Points, in no order, along strands that fork, close into loops and pass close to each other.
(in the rows, 128 means zero)
Points whose rows are less than 87.9 apart are linked; no others are. Some points are linked to none.
Tib: [117 149  93 141 113 139 126 116 121  52  77  29 111 163 134 156 144 138
 178 143 146 139 137  89]
ritem: [108 162 100 160 151 147 128  95 109 141 112 125 158 121 143 128 151 172
 118 109 164 129 157 114]
Gav: [137 114  99  88 147  74 160  78 128 173 132 159 182 128 103  93  79 114
  89 145 115  76 105 110]
nunub: [134  91 140 165 116 128 133 155 146 126 135 130 149 139 119 132 144 108
 145 132 130 104 104 155]
pato: [ 85 143 111 108 150 118 141  67 134 187 100 174 162 102 145 135 142 155
 109 100 151 100 148 100]
ditif: [117 116 115 116  99 113 126 152 152 118  84 127  92 140 198 162 151 131
 205 142 135 108 149 142]
Faro: [143 156 161 158 144 123  94 145  93 136 142 131  97 104 159 138 143 185
 109 126 128 137 163 136]
Nupak: [142 115 150 120 126  65  85 177 113 144 158 152 109  81 145 135 151 179
 102 125 104 108 141 169]
sinat: [103  92 120 107 124 127 156 115 165 175 110 163 174 138 131 113 118  89
 132 108 113  98  83 142]
tepib: [175 155  96 129 145 158 152 138 109 132 223 140 130 104 109  94  75  91
  92 133 127 200  98  75]
Mana: [ 69 139 105  61 107 182 132  89 170 125  49 110 122 163 156 136 145 110
 175  88 138 138 141 139]
Pak: [126 115 146  90 113 149 108 135 159  47  57  66  62 171 109 151 133 116
 186 142 131 127 123  68]
Pof: [150 133 138 118 160  54  84 170  84 143 165 156 114  69 128 122 133 192
  86 116 102 116 151 166]
tofog: [184 123 128 103 150  63 122 166 101 158 198 151 126  98 125  95  90 158
  63 147  89 121 120 132]
Tupar: [ 77 127  97 102 135 128 155  65 153 167  96 161 196 125  98 112 124 121
 111  96 139 100 110 123]
sut: [140  93 133 163 120 100 118 163 132 125 142 139 136 118 133 137 154 140
 137 139 128  92 124 158]
Ludup: [109 134 137 123 117 158 111 114 136 155 108 129 129 138 162 133 156 141
 127 124 145 121 139 129]
Fis: [164 131  96  83 163  54 153  81 103 167 157 148 160 123 114  84  62 127
  71 165 106  87 127 104]
Mizo: [144 107 167 188  95 119 109 157 130  67 140 103  98 139  90 161 153 110
 144 176 131 131 139 138]
Lida: [101 144  96 112 141  96 113 128 118 155 103 150 111  98 210 167 164 179
 144 128 141 109 173 128]
Lafu: [126  77 112 135 147  75 154 129 146 158 115 173 172 121 132 119 125 115
 153 112 130  64 112 152]
Murab: [130 144 117 153 156 125 123 103  97 155 137 150 154 108 134 119 140 174
 100 116 155 113 147 123]
rer: [137  95 153 192 112 126 129 163 137  84 137 109 129 140  97 150 153 103
 156 151 132 119 117 156]
Muram: [196 143 109  79 173  48 138 132  94 158 193 149 128 106 127  81  59 145
  64 160  85 120 139 115]
sira: [144 170 155 171 126 179 108 119  93  86 140  91  95 139  99 137 145 133
 129 135 164 175 158 100]
ralan: [119  79 122 142 141  83 155 152 156 152 102 176 143 121 167 138 140  99
 191 108 133  85 124 162]
Rige: [114 171 108 158 136 149 113 108 106 115 100  87 123 131 167 145 153 172
 137 124 158 138 163 110]
depo: [104  92 137 118 116 163 148 133 167 149 108 131 160 155 126 123 127  71
 135 110 112 122  77 160]
veba: [131  90 128 171 128  65 124 184 139 104 127 142 129 106 150 150 155 146
 170 127 121  85 133 178]
Bapil: [156 140 192 146  93 169 104 140 112 100 159 102  76 146  87 141 138  98
 106 168 124 175 127 106]
veliz: [ 75 156 102 117 131 179 139  72 139 141 103 124 181 139  96 108 140 129
 104  82 149 147 124 138]
boba: [ 40 130  91  88 118 164 159  82 175 103  50 105 167 153 126 135 141  98
 175  58 130 150 129 173]
guso: [192 155 131 147 172 117 144 141  57 159 205 173 118  88 119  95  73 152
  95 109 103 161 137 105]
bazas: [104 142  79  86 141 147 172  82 151 151 143 143 195 132  78  80  67  95
  69 118 113 147  77 110]
siger: [130 109 135 104 100 123 117 151 159  58  64  78  54 161 143 159 127 121
 219 154 122 116 129  82]
Fuza: [145 166  89 112 147 192 160 123 127 131 198 128 144 117 102  92  76  79
  83 114 123 217  90  82]
Feke: [125 107 134 135  98  89 123 179 153  97  91 125  72 130 189 168 142 129
 219 148 116 109 149 154]
sud: [145 161 157 139 125 197 126 124 107 146 169 119 118 137 110 113 119 105
  89 123 130 185 114 110]
dugi: [ 73 109 102 115 131 133 171 110 174 151  64 167 153 139 158 138 140  84
 202  89 142 116 125 158]
Gami: [110 100 112 136 120 118 141 142 155 137  89 148 130 132 174 151 155 118
 189 122 139  97 132 156]
vov: [170 101 129 111 129  80 128 168 135 160 183 146 138 114 132 100 103 140
  79 156  88 106  98 137]
gez: [119 120 153 127 103 169 110 131 147 101  97  91 106 162 134 143 157 114
 156 138 141 123 128 129]
devol: [ 53 137  87 115 128 164 150  76 161 118  75 113 189 145 108 126 150 121
 144  76 145 141 124 159]
bupap: [167 159 183 166 109 164 116 143  86 113 193 122  77 116  99 134 124 112
 102 147 126 193 137 103]
Duse: [128 129 144 132  94  93  86 161 130  83 102  93  57 118 175 173 144 168
 174 164 115 119 162 130]
roli: [105  93 165 117 110 173 140 141 162 114  94 104 134 170 119 135 136  55
 162 111 114 136  83 163]
leta: [101 149  87 111 120 166 129 104 138  55  62  28 127 173 120 150 148 127
 174 114 147 152 132 110]
par: [104 128 145  88 115 199 118 113 138  65  84  63 121 184  75 142 146  86
 134 104 137 164 115 142]
Som: [118 106 147 127 110 147 127 144 162  87  72  96 100 167 144 152 148  94
 206 130 133 120 121 134]
kire: [166 147 190 172 106 133  98 159  93 113 189 126  75 104 107 140 126 144
  97 153 113 168 150 124]
Gebe: [149 109 167 172  97  92  92 183 121  94 168 126  99 100 107 149 146 152
 110 159 112 125 143 163]
rari: [173 133  82 125 142 130 147 127 113 136 206 139 154 115  96  79  74 105
  84 149 133 153  96  95]
ruk: [126  93 136 159 112  69 126 189 149 104 108 137  98 112 177 166 152 131
 200 132 113  97 139 177]
gibi: [ 91 136 112 110 128 136 125  94 146 174  94 158 138 120 175 142 156 146
 134 113 147 109 150 120]
fili: [158 123 131 148 127 129 122 147 108 146 181 139 136 116 109 109 123 139
  91 144 133 126 116 132]
buta: [128 103 138 112 121  82 102 162 131 159 135 166 114 101 175 147 160 161
 127 127 117  92 143 163]
desid: [159 115  86 128 144 112 147 121 118 143 180 140 174 128  86  81  85 111
  92 148 133 113  98 119]
tig: [ 88  92 118 105 125 126 163 115 173 173  85 183 159 135 150 131 131  85
 174  98 128  98 108 151]
gen: [140 140 186 123 107 175  98 122 122  75 114  80  72 165  84 142 143 108
 128 154 137 157 136  94]
Tuv: [146 121 168 184  91 101  91 166 118  67 157 108  81 110  96 162 148 144
 122 174 120 137 160 143]
leked: [128 105 134 111 128 109 119 131 133 179 135 165 138 114 161 127 145 149
 110 125 122  93 128 138]
pozi: [107 114  92 106 135 158 168 112 155 139 140 131 194 143  81  93  87  80
  88 119 112 141  67 136]
Bab: [135 125 172 136  97 147  92 142 134 112 118 101  85 143 143 148 152 139
 139 154 133 123 140 128]
mamuf: [180 154 106  80 182  45 154  88  80 167 170 151 136 110 124  86  48 133
  66 159  93 109 149 102]
seli: [136 132 150 113 137 130 123 116 122 194 147 163 134 114 154 111 126 149
  82 122 116 118 122 118]
Lurag: [126 133 170  96 117 174  97 125 141  60  79  68  71 173  94 145 145 113
 146 141 139 143 125  82]
Kana: [151  96 133 121 119 115 141 159 155 160 164 140 148 133 131 108 114 109
  94 152  97 110  84 133]
lov: [ 85 141  78 105 126 116 137 103 139 164  83 152 125 115 201 169 160 155
 161 125 152 112 167 115]
Nat: [106  94 171 116 120 164 134 140 162  76  63  87 105 180 119 146 137  56
 199 108 125 137 102 145]
fipa: [116 131 109 160 125 169 132 114 130 106 129 106 170 143  91 125 152 118
 126 121 164 140 122 141]
nub: [109 155 120 131 135 184 137  88 120 155 137 130 164 131 101 102 128 125
  88  97 148 154 121 119]
dup: [167 150 158 153 150  79  90 182  73 132 187 155  98  69 114 125 119 186
  88 117 100 149 152 155]
dil: [143  82 107 108 148  64 149 112 128 162 135 166 171 120 116 105 108 125
 113 133 117  60 113 138]
Risi: [127 157  85 106 144 170 162 102 129 150 171 136 170 126  88  80  72  97
  68 115 125 177  90 100]
gaseg: [129 124 140 117  96 124 101 146 142  78  80  86  65 149 163 160 140 144
 189 159 127 117 147 105]
Keman: [ 57 122  99 101 122 152 170 105 177 127  45 135 153 153 150 139 138  84
 203  71 137 137 126 163]
suko: [122 158 110 166 118 149 110 121 113  74 102  61 112 144 139 154 154 154
 152 147 157 136 153 107]
pidup: [111 142  72  78 146 105 177  60 147 141 129 143 206 139  67  76  53  90
  83 130 113 117  78 111]
vupi: [169 166 140 155 156 161 146 129  76 162 188 157 124 111 118  99  98 138
  92 109 120 171 129 101]
femim: [132 108  95 134 132 148 154 119 134 139 156 134 186 135  77  95 106 100
 100 131 137 128  86 131]
led: [124 150 141 133 143 116  96 135 105 147 120 139 103 103 188 149 159 185
 123 124 133 120 165 132]
Fizek: [150 160 171 176 111 150  99 131  96  61 143  92  70 131  87 151 140 134
 127 163 150 172 165  95]
mog: [144 159 158 170 128 160 106 130  95 116 145 111 103 124 129 134 145 158
 115 131 149 153 155 120]
lusin: [152 154 145 137 161 145 142 109  91 187 164 165 139 111 131  98 101 151
  77 108 116 140 129 101]
Kap: [135 125 166 141  98 104  78 163 128 105 128 115  75 111 159 161 154 169
 139 152 114 120 158 149]
Reva: [172 151 148 153 159 105 114 156  68 151 186 160 114  85 126 114 111 174
  87 115 115 144 144 133]
sugem: [117 140 117 123 160 117 137  75 109 180 129 164 169 106 120 107 120 155
  87 107 146 105 138 105]

A piece is all that can be reached along the links. How many separate loops has the piece of each point below (a circle has one, a figure eight two, a Y none), and how many tips (points with one link)?
sira: loops 0, tips 3
Fuza: loops 1, tips 1
nunub: loops 0, tips 2
devol: loops 0, tips 2
Nupak: loops 1, tips 0

A fork is a point with three links, a tip a point with one. Leave the first point through the second and follow the links. Name the first fork or tip that comes.
Feke, ditif: Kana
Kana, vov: Gebe
lov, Lida: Fizek
roli, depo: nub
Fizek, sira: gibi

How many points has the smallest loop of links through each point below? Write - if it is on no loop.
tepib: 8
buta: 10
lov: -
Bapil: -

Name the points in between on the shortest way along the links from the first point to the second, in order.
Nat, gaseg: Som, gez, Bab, Kap, Duse
led, leta: Lida, lov, gibi, pato, sugem, Murab, ritem, Rige, suko, Tib
Fis, rer: Gav, dil, Lafu, ralan, Gami, ditif, Feke, ruk, veba, sut, nunub
bupap, veliz: Bapil, gen, Lurag, Pak, siger, gaseg, Duse, Kap, Bab, gez, Som, Nat, roli, depo, sinat, tig, dugi, Keman, boba, devol
